Each scene shows the same named points in several views. A view is turned or mirrored, shifted and resized as a whole, has a little noise and may leave points out.
In the rows, zero is written as 128.

Scene 1
View 1
nis: [ 99  84 147 113 158 159 111 137 103 139 134  97  98 108 130 117 112 118
 173 148 151 120 138 111 121 108 205 117  94 126 149 144 147 145 161 130
 135 166 180 131 111 107 124 104 104 124 111 114 117 179 150 144 153 106
 135 111]
Puno: [101 105 116 118 164 151 108 132 126 120 140  98  93 115 135 107 113 136
 176 136 143 128 156 100 124 125 200 111  93 131 146 132 141 130 168 124
 139 185 170 104  85 117 130 105  92 103 106 100  94 171 146 131 127 127
 128 112]
lelut: [ 84  75 157 137 168 171 115 141  97 138 109  86 114  88 135 103 106 116
 187 166 138 124 150 122 148 118 212 130 117 121 114 148 138 152 172 143
 125 168 185 140 118 119 137  90 114 134 131 146  94 192 179 162 171  72
 162 111]
viz: [105  76 151  94 168 138  72 146 102 150 166 100  94  91 140 135 124 105
 225 137 151 148  81  60 146  92 195 101  61 118 131 170 145 154 177 133
 124 179 178 127 140  72 105 106  85 141 140 151 141 182 158 141 140 115
 147  82]
mer: [ 91  75 159 126 162 170 118 135  96 137 120  93 110 100 135 114 110 112
 172 159 148 117 148 121 135 114 211 125 112 121 131 149 139 148 168 140
 127 161 181 142 118 113 133  94 112 127 124 138 102 188 168 161 173  81
 158 112]
renu: [ 96 100 137 121 183 145  80 137 109 127 152  92 106  91 154 118 127 124
 227 142 129 155 125  65 167 113 196 105  98 122 103 166 130 148 186 136
 114 200 169 114 124  87 136 107  74 126 151 167  91 186 179 150 136  93
 178  84]
rumo: [100  59 174 103 135 173 127 143  82 157 121 101  98 109 117 127 102  94
 141 159 171 100 128 140  98  96 213 129  92 118 167 143 154 148 145 135
 145 134 191 159 120 114 114  94 129 138  97 104 143 182 143 154 182  96
 122 123]
kuzif: [ 92  99 113 123 168 155 116 132 128 121 125  93  96 105 128  99 107 144
 180 146 138 124 164 112 132 131 205 116 104 134 142 123 143 128 166 124
 140 180 178 105  84 124 135  99 104 109 106 101  87 176 150 130 129 121
 129 117]
Lezek: [ 87  60 146 124 155 170 140 144 103 151  96  87  97  90 106 100  91 121
 157 168 152  96 151 150 121 117 219 136 108 134 154 116 158 140 151 131
 152 142 197 140 100 137 124  86 141 133  92  99 118 188 150 138 161 103
 116 135]
ler: [104 103 157 109 154 163 103 124  98 119 154 107 102 128 150 131 129 107
 165 137 157 133 144  91 118 112 195 109 101 117 140 165 134 146 165 134
 120 179 158 128 114  93 130 113  81 114 122 124 105 172 155 159 158  96
 156  99]
paf: [ 90 108 141 144 164 178 128 123 109 109 107  94 111 122 144  99 114 129
 149 156 133 116 196 133 133 134 207 130 139 125 124 139 128 136 172 135
 123 181 167 122  89 134 159  96 101 105 116 117  57 179 171 165 164  80
 162 117]
Pini: [101  70 179 105 117 187 146 130  82 140 121 110  99 141 121 126 107  93
  98 155 181  85 159 156  71 106 213 134 102 121 184 138 151 143 134 128
 149 127 181 161 106 124 117  99 131 119  81  75 128 170 131 159 193  95
 115 132]
mit: [ 89 106 103 134 190 144 100 137 134 114 133  88 100  90 141  90 113 152
 213 145 120 143 160  86 160 135 200 106 107 135 115 132 134 134 183 130
 129 205 175  93  90 113 144 101  86 108 127 130  70 181 169 129 114 119
 150 105]
vosaf: [ 92 132 104 150 178 165 118 120 135  90 127  91 107 123 152  90 119 153
 169 141 119 133 209 109 143 149 198 116 134 133 119 131 126 125 182 128
 124 209 158  90  68 132 162 105  80  87 115 110  39 169 169 144 129 101
 158 115]
nopel: [ 98 118 119 133 172 158 105 122 125 104 137  94 103 118 150 104 122 136
 179 139 130 138 175  97 140 134 197 109 114 129 126 141 129 130 176 129
 123 198 161  99  89 114 151 108  79  98 119 118  65 173 162 144 132 107
 153 106]
tafev: [ 92  86 124 122 170 151 107 144 122 138 129  90  96  90 126 104 103 133
 196 149 140 128 138 106 141 121 205 116  94 134 137 131 147 136 170 127
 137 175 188 115 101 115 127  96 105 123 114 117 106 186 156 133 133 118
 129 110]
Pil: [102 109 111 108 157 147 109 131 131 121 151  99  88 120 130 108 113 139
 170 135 147 124 155 101 113 127 198 107  88 135 162 124 144 127 163 120
 145 181 170  98  82 114 126 108  88  97  97  81 102 166 138 123 119 143
 112 114]
Dut: [106  81 174  99 131 172 121 130  84 135 145 109 100 136 138 141 121  89
 137 146 174 111 138 120  91 103 202 119  92 111 166 162 144 150 151 133
 133 151 169 148 120  97 118 108 105 122 105 103 129 173 144 165 179  95
 135 111]
kobu: [ 97 119 161 136 157 184 120 111  94  92 132 104 121 143 166 118 133 111
 142 149 139 126 199 113 127 128 198 122 144 113 116 170 118 142 172 143
 106 187 148 129 101 112 164 108  75 101 130 137  52 174 175 187 180  59
 190 103]
zapur: [100 127 132 132 174 163 100 116 115  92 148 102 113 132 166 115 135 129
 181 136 129 147 180  85 145 129 192 110 126 122 108 165 118 139 184 137
 109 211 149 107  98 102 158 112  62  98 139 139  53 170 174 165 146  84
 186  91]
View 2
Dut: [134 126 129 113 115 142 161 144 117 170 145 131 130 126 143 154 156 120
 115 116 131  98 126 132 142 125 108 123  91 121 120 112 113 113 125 123
 128 123 111 110 158 150 151 117 129 143 105 142 129 112 116 105 139 150
 134 135]
kuzif: [141 135 123 120 137 100 147 130 111 140 123 127 123 138 127 152 139  98
 136 129 144 114 116 127 144 129 145 138  96 122 116 118 118 120 111  96
 122 115 126 121 139 132 109 124 123 155 105 129 113 113 138 117 131 151
 141 126]
Pil: [141 126 126 110 141 106 151 123 119 156 127 132 125 140 134 161 148  89
 125 126 151 109 112 130 150 124 135 132  95 126 107 114 119 120 116 101
 126 109 131 117 137 137 104 123 120 159  92 132 105 125 143 113 128 155
 140 126]
viz: [129 116 151 118 155 147 147 111 115 159 136 156 145 138 131 157 152 108
 127 135 130 102 139 124 156 148 147 127  68 145 146 125 106 134 115 103
 129 118 104 112 163 176 128 129 118 165 116 127 105 105 109  86 148 128
 127 133]
Lezek: [135 138 119 112 111 108 160 143 105 131 135 108 129 153 122 143 147 118
 131 110 145 105 124 141 136 123 139 126 102 109 122 102 116 119 111 100
 120 140 125 112 163 130 130 116 130 129 118 142 138 110 121 122 135 144
 137 132]
ler: [140 127 133 125 139 131 145 132 116 170 133 144 122 115 145 158 141 109
 125 134 127 108 123 117 151 133 121 137  82 133 120 130 114 117 123 117
 125 108 110 120 139 155 135 127 125 167  99 127 112 108 128 101 139 149
 135 131]
mer: [136 139 126 128 124 122 147 141 104 143 131 126 127 128 132 145 136 125
 136 125 123 108 127 125 142 134 134 136  87 123 131 124 109 118 115 109
 119 130 105 119 157 146 142 125 130 147 120 130 131  96 116 112 143 139
 136 131]
vosaf: [148 149 112 137 138  84 134 139 104 133 109 123 104 118 133 149 114  99
 146 141 132 125 109 112 143 132 144 156  99 123 108 136 117 113 109  98
 116 107 120 134 120 126 105 131 125 167 103 117 114 105 152 127 129 155
 144 121]
mit: [141 135 127 131 153  99 134 121 106 134 115 136 120 133 127 152 127  93
 145 143 136 122 119 117 150 141 159 148  88 133 125 132 113 126 107  90
 118 109 119 127 133 142 101 132 120 170 109 117 105 104 139 113 134 143
 138 121]
tafev: [135 130 129 120 139 112 148 126 109 139 126 132 130 144 126 152 142 103
 135 128 140 110 123 128 147 136 150 133  89 128 127 119 115 126 110  94
 122 121 121 117 150 144 115 124 124 154 111 129 115 110 129 110 136 143
 137 129]
lelut: [136 143 124 134 128 120 143 141  99 131 128 124 125 128 127 139 129 126
 140 130 119 113 130 121 140 139 144 141  87 124 137 128 107 120 111 102
 117 132 105 122 156 145 140 128 129 148 125 126 134  91 115 114 145 137
 136 130]
zapur: [145 139 124 141 145 115 130 136 108 156 117 142 110  98 147 153 119 108
 138 148 114 121 117 101 149 141 129 155  82 134 120 147 111 114 118 113
 121 103 103 132 125 150 127 135 125 180 103 115 111  97 136 111 138 151
 139 125]
rumo: [133 129 126 107 108 133 165 143 112 152 146 120 136 144 130 147 159 126
 120 106 137  97 129 143 139 123 121 119  93 115 125 103 114 117 121 113
 125 137 115 107 170 142 147 115 131 129 112 148 138 110 110 110 141 145
 134 136]
paf: [144 150 113 137 123 101 141 152 104 140 120 117 110 111 138 145 121 116
 140 132 122 118 115 116 138 129 129 149  99 117 113 132 113 108 117 108
 117 118 113 127 134 128 134 126 130 154 109 124 130  98 136 125 134 155
 143 126]
Pini: [136 134 117 107  95 129 170 158 117 165 148 113 127 132 140 150 159 125
 112 100 142  94 120 142 135 112  99 122 104 105 108  98 118 107 126 124
 126 133 119 107 161 132 154 111 135 126 103 150 143 117 120 118 135 157
 138 138]
View 3
lelut: [119 105 144 112 124 126 131 128 143 128 127 141 124 144 127 101 126 163
 111 145 118 130 153 101  93 125 119 115 169 151 129 131 140 120 153 128
 146 128 112  99 136 121 137 124  89 123 125 146 110 155 111 142 113 137
 114 140]
nopel: [111  78 153 122 114 132 144 127 136 146 111 137 130 145 129 123 134 133
 128 126 110 126 151 120  99 133 137 139 144 137 135 167 134 119 154 105
 126 117 112 100 115 119 164 102 112 106 132 143 108 146 110 132 117 148
 109 141]
mit: [111  80 161 131 124 142 137 118 146 138 115 143 129 143 124 128 146 133
 132 136 119 146 143 125  89 137 130 139 148 136 132 161 127 119 155 116
 128 109 102  98 113 111 163 103 111 100 123 153 105 142 110 130 110 156
 102 141]
renu: [128  64 168 110 121 149 129 110 157 133 124 118 118 128 108 131 137 154
 132 142 125 142 146  99  83 120 118 133 148 161 146 162 132 129 149 123
 126 110 104  87 131 111 145 123  96 114 121 156 104 142 102 135 109 140
 104 126]
viz: [141  78 187 114 113 153 134  89 147 131 111 117 116 100  89 117 123 154
 141 173 125 124 152  82  87 129 112 140 156 138 153 147 141 146 144 127
 126 115 104  98 138 106 142 126  86 130 123 170 100 131  97 136 120 132
 106 129]
vosaf: [100  85 139 126 119 124 144 142 135 147 115 148 135 167 143 124 141 127
 120 109 109 136 149 137  99 136 141 133 143 136 126 168 128 108 158 104
 129 117 111 103 107 122 169  92 119  96 130 136 112 152 116 133 111 156
 107 148]
rumo: [127 133 158 118 107 116 148 117 113 135 105 146 125 117 113  75 101 154
 121 167 104  91 165  90 113 137 126 118 174 114 133 118 157 136 146 122
 147 146 123 119 149 122 140 122  82 147 135 150 112 146 113 145 137 128
 123 153]
Pini: [119 136 145 115  97 101 159 131  98 145  97 150 130 127 121  70  92 149
 120 152  91  71 171  96 125 136 137 118 175 106 131 126 164 134 149 108
 147 158 133 128 146 133 145 115  84 150 149 140 116 151 119 146 144 122
 132 161]
kuzif: [114  99 159 134 116 132 142 118 129 139 109 152 130 141 122 114 135 129
 128 146 113 130 149 123  98 145 130 137 153 118 127 151 134 122 153 116
 133 119 106 110 118 113 164 101 108 108 127 154 107 142 113 134 120 154
 107 149]
tafev: [118 104 164 132 117 133 141 112 133 134 110 148 128 132 116 108 132 138
 127 157 115 127 149 112  96 142 125 133 157 121 131 142 139 128 153 123
 135 123 107 109 126 112 156 109  99 119 124 157 105 141 108 135 118 148
 108 145]
ler: [125  81 159 106 105 130 147 120 132 145 107 122 124 123 110 112 113 148
 132 139 107 105 160  96 102 122 131 132 153 140 146 162 145 137 148 105
 129 127 119 104 134 122 148 118  95 128 136 144 108 140 106 137 127 127
 114 138]
Pil: [114  98 169 135 105 132 155 111 116 148  95 148 129 128 115 111 127 120
 140 148 104 109 155 120 108 148 137 147 147 101 134 159 139 131 151 105
 125 123 111 119 116 116 168  94 111 115 137 154 106 136 112 130 130 148
 109 152]
paf: [107  98 132 113 116 114 143 146 132 144 119 144 132 162 141 109 122 147
 114 116 106 118 157 121 106 127 137 121 159 143 129 152 138 114 157 108
 139 131 120 105 124 129 153 109 103 113 136 133 114 159 118 140 117 140
 118 146]
zapur: [115  59 147 107 116 135 138 132 150 147 121 120 127 152 129 134 132 147
 124 110 113 134 153 116  94 118 133 133 144 164 141 175 130 119 155 105
 123 113 114  89 121 121 153 112 107 106 130 136 109 148 108 135 109 138
 109 133]
Puno: [117  94 167 127 107 132 151 113 123 147  99 140 130 127 113 111 124 127
 136 145 104 111 155 113 105 138 135 142 149 112 137 157 141 132 150 107
 127 123 113 113 121 118 162 101 105 120 136 153 108 137 111 133 127 143
 112 146]
kobu: [114  74 128  93 111 116 142 150 138 150 121 122 128 157 136 116 115 159
 114 102 102 112 163 108 105 109 138 121 154 167 141 168 141 118 154  98
 133 127 128  95 130 132 146 117 100 118 141 124 115 158 111 139 115 125
 120 136]
nis: [123 104 161 121 111 128 144 115 127 137 109 142 127 126 114 100 120 145
 129 154 110 111 158 101 103 134 128 130 161 123 134 139 144 132 148 117
 135 128 112 112 134 119 150 115  93 130 130 152 108 144 109 138 127 138
 115 145]
View 4
rumo: [109 136 138 143 116 103 106 174 139 171  90 139  92 137  86 146 150 120
 143 123 136 122 133 131 133 152 132 122 147 143 140 134 152 134 110  93
 102 140 155  94 104 129 105 128 116 118 107 117 134 119 108 118 138 149
 116 122]
Pil: [128 105 118 140 123 104 111 153 125 194 109 152 119 139  57 142 136 132
 129 107 127 122 133 130 138 117 127 138 124 116 162  97 157 103 134 122
 122 137 150 108  95 132  97 137  95 156 115 110 112 111 122 161 140 148
 122 122]
renu: [127 135 127 126 147 129  83 121 134 159  78 130 128 109  88 134 147 130
  93 120 106 104 112 147 163 131 160 112 119 125 148 114 141  74 112 147
 127 123 151 130 123 126  93 144 118 160 102 126 108 147 110 122 118 148
 135 138]
ler: [129 120 127 129 133 117  93 140 141 172  94 131 117 125  83 138 153 123
 126 121 125 107 120 138 148 132 145 125 129 130 124 121 147 102 124 126
 122 122 135 120 120 127 103 132 121 148 117 118 121 124 113 126 141 144
 134 136]
lelut: [103 136 136 129 132 124 101 152 134 162  85 140 104 114  99 150 153 132
 124 124 119 114 118 148 147 148 157 125 135 120 148 124 123 108  97 120
 108 128 167 120 121 133  96 148 118 135 109 122 110 143 112 111 115 144
 132 138]
tafev: [115 125 130 138 130 113 103 152 127 175  91 146 115 125  75 144 138 132
 117 115 119 122 124 140 144 129 142 127 128 121 168 108 144 100 113 125
 115 137 166 112 105 132  94 145 103 147 106 117 109 133 117 135 121 146
 123 126]
Puno: [128 114 122 135 130 109 106 147 130 185 101 145 119 132  69 142 140 128
 123 113 124 118 127 133 142 123 135 133 127 119 150 105 152 101 127 126
 122 133 147 113 103 132  99 138 103 153 113 112 114 121 118 147 137 146
 126 128]
Pini: [109 120 135 138 110 101 113 183 143 184 104 142  88 146  84 153 156 120
 166 124 147 121 133 129 124 149 123 136 150 137 120 132 148 151 118  83
 103 134 146  93 107 131 111 126 114 115 123 109 134 103 112 125 151 149
 120 127]
mer: [108 133 135 129 133 120 100 155 137 167  87 139 105 120  95 149 153 129
 129 125 125 115 120 144 144 146 150 126 136 125 141 127 133 113 104 115
 108 128 158 114 120 131  98 142 117 133 110 120 116 134 110 115 123 145
 128 136]
Dut: [122 127 132 135 122 108  97 159 145 174  94 131 101 135  83 140 154 116
 143 126 137 112 128 131 139 142 130 125 143 141 119 131 154 124 122 102
 113 130 137 103 114 126 109 122 121 129 115 115 134 113 106 122 148 148
 125 127]
kobu: [119 109 124 108 139 128  99 141 141 174 103 133 114 115 102 153 167 134
 145 127 128  95 107 150 150 137 157 141 129 104 100 123 116 110 110 125
 118 104 137 134 140 132 104 149 122 149 136 113 105 128 119 115 133 136
 151 156]
kuzif: [118 112 124 134 127 111 110 153 123 183 102 152 115 128  73 150 142 137
 126 113 123 121 125 141 141 127 141 139 124 108 163 101 138 103 116 127
 116 133 161 115 104 135  95 148 100 151 117 113 101 126 123 143 126 144
 126 131]
zapur: [127 108 119 114 145 131  93 126 135 172 100 134 129 112  91 145 156 136
 121 120 115  98 108 150 157 125 158 135 119 103 123 108 125  87 117 144
 128 108 137 137 135 130  99 149 117 164 127 115  99 133 120 128 129 140
 149 149]
paf: [107 108 124 117 131 122 112 155 130 178 105 144 110 119  94 159 155 140
 145 120 129 109 115 148 140 137 151 147 130  97 131 113 115 117 106 122
 111 115 156 125 127 138 101 157 109 144 131 110  99 129 124 125 125 138
 141 146]
vosaf: [115  96 115 116 136 120 114 145 119 186 112 154 125 120  82 159 145 148
 132 111 118 112 115 151 146 122 153 151 116  81 154  93 116  99 112 138
 120 117 162 133 120 138  94 166  97 164 133 110  85 129 132 142 119 134
 143 144]
nopel: [124 106 119 124 138 120 103 139 127 181 102 144 126 121  78 146 146 138
 123 114 120 108 116 145 148 121 149 138 119 102 147 102 131  93 119 137
 123 119 150 128 119 133  96 154 104 162 123 113  98 128 123 141 127 141
 137 141]
Lezek: [ 97 129 136 142 116 106 117 177 128 179  94 154  94 132  83 157 145 133
 141 117 133 130 130 138 128 146 136 134 141 121 164 119 137 132 102  99
  98 142 176  99 100 136  98 144 105 122 110 113 115 124 116 126 122 145
 117 125]
nis: [118 129 131 138 127 110 100 153 135 174  93 140 109 128  79 142 145 126
 125 117 126 118 126 137 143 136 140 126 135 131 148 119 148 109 116 118
 114 135 154 109 106 131  98 138 111 138 110 117 118 126 112 130 132 148
 123 128]

Which points are out of place in each view (at most two, in the order of its rows)? Write none if all are in place.
view 1 | Puno, vosaf
view 2 | ler
view 3 | kuzif, zapur
view 4 | Pil
